A landscape with many valleys, sampled at points; each row gives a point and its height.
From any point a ball takes the steepest step (drop divided by distance) to one of its 2 nearest points. It stops when none of these is lower. Distance is the straight distance between rows; heights are no part of it.
(807): [ -3   6  30   2   6  39 -11   3  12  30  -8  16  -3   4  -7 -13  -9 -10
 -16  10  15]  (h 399)
(544): [-21  24  32  18  37   9  20  44 -20  -6  39 -45 -45   7   0  34  14 -22
 -15 -58   1]  (h 463)
(475): [ -2  -7 -38  20  24  -2  45 -18 -31  -3  -7 -56 -24  -2 -15   8 -10  10
   2   4 -33]  (h 584)
(107): [  6 -23 -34 -24 -21   4  47 -42 -24   0 -19  31   7  -4  24 -33 -12  10
  17  15 -38]  (h 791)
(388): [ 13 -14 -37  -4 -12 -63  10   5  40 -14 -18  11  13   1  21  -6   0  22
   4  28  32]  (h 701)
(671): [ -5  23  34  14  15  18 -18  28  12  12   2 -10  -1   7 -14   9  -8 -19
 -22 -14  11]  (h 342)
(290): [ 18   6 -21 -16   8 -20  48   5 -12  -3  -2 -12  -7  25  11 -21 -15 -10
 -25   9 -13]  (h 334)
(280): [-13  28 -22  30  22 -28   0  37  29   1  28 -56   7  15   6  23  -3   8
 -39 -29  22]  (h 616)
(715): [ -6  21  22 -31 -32  22 -56  14  36 -19  20  50  21  11  34 -23  15   7
   3  13  41]  (h 179)
(649): [-20  24 -16  -7   9  15  38 -10 -18  23   8  16   4  32  23 -11 -18  -1
 -17 -23 -47]  (h 422)
(606): [  6 -20  28  28  12  30 -25   5  -1  21 -11 -19 -10 -20 -42  16   1   0
   7  14  15]  (h 537)
(291): [-30 -12 -47   6   2  -4  15 -34   9  41  15  14  18  17  31  11  -6  30
   0 -10 -41]  (h 566)
(405): [ 12 -46  12   2  -7  54  15 -34 -22  42 -18   8  -3 -23 -16 -34 -15 -16
  -7  39  11]  (h 475)
(647): [ -4   0   8 -36 -31  29 -81   5  35 -20  23  34  -2  -3   1 -23  21  -2
  17  37  52]  (h 368)
(251): [  1  19  63   9  20  -2 -22  57 -16   6  12  10  -7 -31 -22  23   5 -38
 -11 -35  -1]  (h 258)
(148): [ 12  18  25  17  21 -29  28  15 -26 -51  25 -56 -43  -4 -33  19  17 -22
  -3 -17   5]  (h 373)
(151): [ 17 -32  11  11   3  40  -4 -18  -8  21 -25 -10 -10 -20 -32  -8  -1   2
   1  41  17]  (h 507)
(357): [ 33  16  12  -5   5 -49   0   5  -1 -67 -23 -34  -5  -8 -19  -1   7 -17
  -1   2  12]  (h 203)
(546): [-10 -11 -34 -38 -27  -1 -29 -31   1 -36  -3  42  -1   1  27 -11  14  31
  53  38   1]  (h 704)
(720): [ -8  16  -1  45  29  -7   3  27  24  -5  32 -76 -12 -13 -26  23   5   0
 -29 -13  36]  (h 598)
(319): [  4  28  43 -15 -15  19 -38  18  44   4  11  36  24  14  19 -26   1  -1
 -23   5  48]  (h 52)
(478): [ -2  11  34 -30 -27  50  -7   0  21  12  18  63  32  10  50 -34   9   7
  -9  16   6]  (h 858)
(814): [ 22   9  21  26  11 -39   6   3  -2 -52   2 -52 -22 -33 -50  13  23 -14
   0  -5  13]  (h 305)
(614): [ 20   4  67   0   9   4  -6  48 -41  -4  -7  14 -18 -24 -32   5   4 -31
   9  -9 -13]  (h 337)
(105): [-13  17  37  43  33  15  -9  37  19  13  34 -54 -21 -23 -34  22   4 -20
 -28 -16  40]  (h 582)
(508): [ -4  13  -7  -9  25  21  49  -2 -49   9  -1  -9 -28  29   4  -5 -13 -21
 -12 -13 -40]  (h 372)
(331): [ -3 -13 -35   9   6 -10  16 -31 -21  -7 -29 -17  -5  -1  -9   9 -12  24
  24   6 -31]  (h 609)
(341): [ -4 -25  11 -30 -37  45   4 -17  16  29  22  47  34  -8  57 -38   8   4
  -7  24  -3]  (h 839)
(463): [-12  51  13 -19  16 -11  15  27  -5  -9  15   4  -2  52  22  -3 -12 -19
 -23 -36 -23]  (h 494)
(825): [ -5  15  30  19  31  -6  38  26 -33 -25  33 -59 -58  17  -7  20  17 -15
  -5 -28   2]  (h 424)
(378): [ 15 -33 -49  14   7 -36  19 -29   6 -11 -28 -26   2 -13  -6   6 -10  30
  18  31   2]  (h 634)
(651): [ 28 -14   1 -36 -34 -11  35   4  26   0   0  35  17 -11  31 -56  -4  -5
 -23  38  29]  (h 402)
(329): [-37  39   9  18  38  12   0  38  -7   9  28 -34 -14  24   6  39  -3 -14
 -21 -64 -12]  (h 488)
(562): [  2 -26  25   4   2  60   2 -21   1  62   5  12   2 -12 -10 -26 -11 -18
 -25  23  22]  (h 445)
(734): [ 19  10 -34 -11  -7 -75  14   5  16 -37 -24   5  12  13  19 -10  -7  10
   9   6   3]  (h 738)
(833): [-38  37 -22  23  24 -15  -8  16   2   8  19 -29   7  26   8  39  -6   5
 -13 -62 -26]  (h 506)
(792): [  5  29  47 -26 -12  34   3  12   9   4  -2  60  11  20  21 -41  -4 -14
 -13   3   0]  (h 877)
(632): [-19   4   9  24  17  24   7  -2 -42  22 -12  -8 -20  -4 -30  41  -3   0
  29 -26 -57]  (h 538)
(534): [-37  23 -33  20  12 -27 -26 -13   6   5   4 -17  27  30   5  46  -5  20
   9 -57 -36]  (h 521)
(198): [ 10 -12 -16 -26 -20  18  13 -37 -31 -17 -40  38  -8  -5   1 -29  -6  15
  37  28 -18]  (h 773)
(677): [ 20  -7  -1  -7 -16 -12 -45  -1  21 -29 -19  -6   8 -12 -12  -4   4  15
  10  28  60]  (h 202)
(349): [-32   5 -38  11   6  -9  -3 -36  -5  17  -4   1  14  31  11  31 -11  34
  25 -32 -53]  (h 540)
(589): [-21 -44 -50  -7 -19 -12  17 -39  12  31   8  31  17  -1  48  -1  19  35
  27  10 -34]  (h 604)
(297): [  6 -40 -56   7   0 -49   1 -20  30   0 -18  -4   3  -4  16   7   4  32
  28  31  17]  (h 661)
(842): [ -8  42  -4  -7  -5 -36 -23  10  24 -18   1  13  29  31  22   6  -1   6
 -11 -41  -9]  (h 408)
(636): [-11   1   1   5  -4  23  -4 -20 -42   9 -31  23 -10  10 -23  22  -5   7
  41 -11 -55]  (h 513)
(473): [ -2 -36  -3 -15 -33  29  26 -38  -2  47  15  27  24 -12  29 -44 -11  -8
  -6  17 -13]  (h 820)
(802): [ 11  19   3  -9   5 -25  18  -3 -42 -43 -29  -9 -17  17 -12  11   0 -13
  27 -25 -52]  (h 254)
(328): [  6 -31   2  10 -11  25 -14 -23 -41   3 -37   7 -19 -21 -40  23   5  16
  54  12 -31]  (h 483)
(189): [-21  -3 -12  32  22  26  17 -13 -28  21  -7 -36 -26  -6 -32  25  -2   6
  13  -4 -37]  (h 558)
(552): [ 13  34  38  -8   7  -1 -17  37  46   7  15   5  20  22   6 -23 -13 -19
 -48   2  49]  (h 196)
(247): [ -7 -26 -39 -29 -27  -3   3 -29   9  -7   0  42   9  -2  49 -12  21  37
  40  24 -15]  (h 653)
(781): [ 27 -44 -15 -21 -28  -1  21 -16  21  11  -8  17  12 -25  14 -46 -10   6
 -11  49  42]  (h 273)
(407): [ -2 -35 -29  16   8  27  19 -34  -5  51   9 -21   4  -9  -7  -6 -16   8
 -15  25  -2]  (h 125)
(753): [ 23 -10  46  17   1   3 -10  27 -40 -11  -9   0 -14 -43 -48  17  12 -13
  28   0  -8]  (h 400)
(371): [  3   6  29  25  12  -1 -30  18   6  -9   1 -26   2 -22 -38  25  10 -14
  -3 -19  16]  (h 392)
(82): [  1  20  -4   6   1 -38 -37  12  44 -10   6  -1  32  15  11   6  -2  11
 -17 -20  32]  (h 352)
(320): [  9 -10  11 -20 -29  14 -73   4  12 -28  -7  22  -8 -16 -24  -4  13  -6
  18  23  57]  (h 325)
(49): [ 35   3  11  -3 -10 -26 -23   7  14 -55 -29 -18   1 -20 -21  -8   3  -3
   4  13  40]  (h 54)
(393): [  4  27  -2   7   3 -28 -14  31  56  20  26  -8  27  22  18  -2  -7   4
 -48  -6  43]  (h 290)
(558): [  7  10  -3 -11   9   0  34  -7 -35 -12 -24  -1 -20  23  -8  -9  -9 -14
   7   1 -38]  (h 321)
(520): [ -5  -6  18  45  28  32 -10   9  11  34  18 -48 -18 -24 -39  21   0  -9
 -20  18  30]  (h 562)
(564): [ -7  22  11   7   9 -21  -7   6 -32 -29 -14  -1  -1   8 -19  35   5 -16
  16 -51 -44]  (h 188)
(177): [-25  43  14 -15  21  22  26  22 -21  22  14  19 -11  49  28  -6 -13 -26
 -21 -42 -36]  (h 464)
(817): [  2  46   4  -9  15 -38 -10  30  15 -27  12 -14  12  36  12   5  -3 -17
 -31 -39   3]  (h 453)
(604): [  6  -2   1 -35 -46 -18  13  23  40 -13   8  57  27  -4  62 -38  15  12
 -14  41  26]  (h 534)
(145): [ -1 -49 -32 -11 -35   5  46 -44 -17  34   1  19  12 -18  27 -36 -23  -3
   9  19 -21]  (h 806)
(485): [ 17 -64 -27  -4 -15   8   8 -30  25  42   4   0   9 -27   2 -27  -6  14
 -10  46  38]  (h 145)
(164): [-16  31   8   7  22 -27 -19  13 -16 -32   1  -1  18   0 -15  56  22 -19
 -14 -75 -31]  (h 131)
(548): [  2   1  -8 -40 -38  -6 -36  15  48 -27  21  44  24  -2  55 -24  21  19
   7  46  39]  (h 393)
(687): [  0 -14 -20 -29 -28  16 -34 -32 -25 -36 -29  35 -21 -10 -10  -7   1  17
  60  37   0]  (h 747)
(572): [ 14 -33  16  27  -4  11 -18 -10 -37  -8 -18 -17 -21 -45 -57  33  19   8
  45   7 -10]  (h 450)
(364): [ -5  25  41   1  17 -12 -30  36 -16 -16   1  16   5 -19 -24  42  18 -33
 -11 -57 -14]  (h 191)
(249): [  3 -69 -56  15  -3  -4  22 -43  13  48   4 -22   7 -22  -2  -8 -10  18
  -5  37  10]  (h 9)
(48): [  7 -11 -31   2   6  -1  37  -6   2  24   0 -12   4   3   6 -16 -21   3
 -23  18  -1]  (h 237)

For each start below, name the point where the ball stops.
(687) => (49)
(331) => (164)
(478) => (49)
(105) => (671)
(177) => (164)
(572) => (164)
(534) => (49)
(463) => (319)
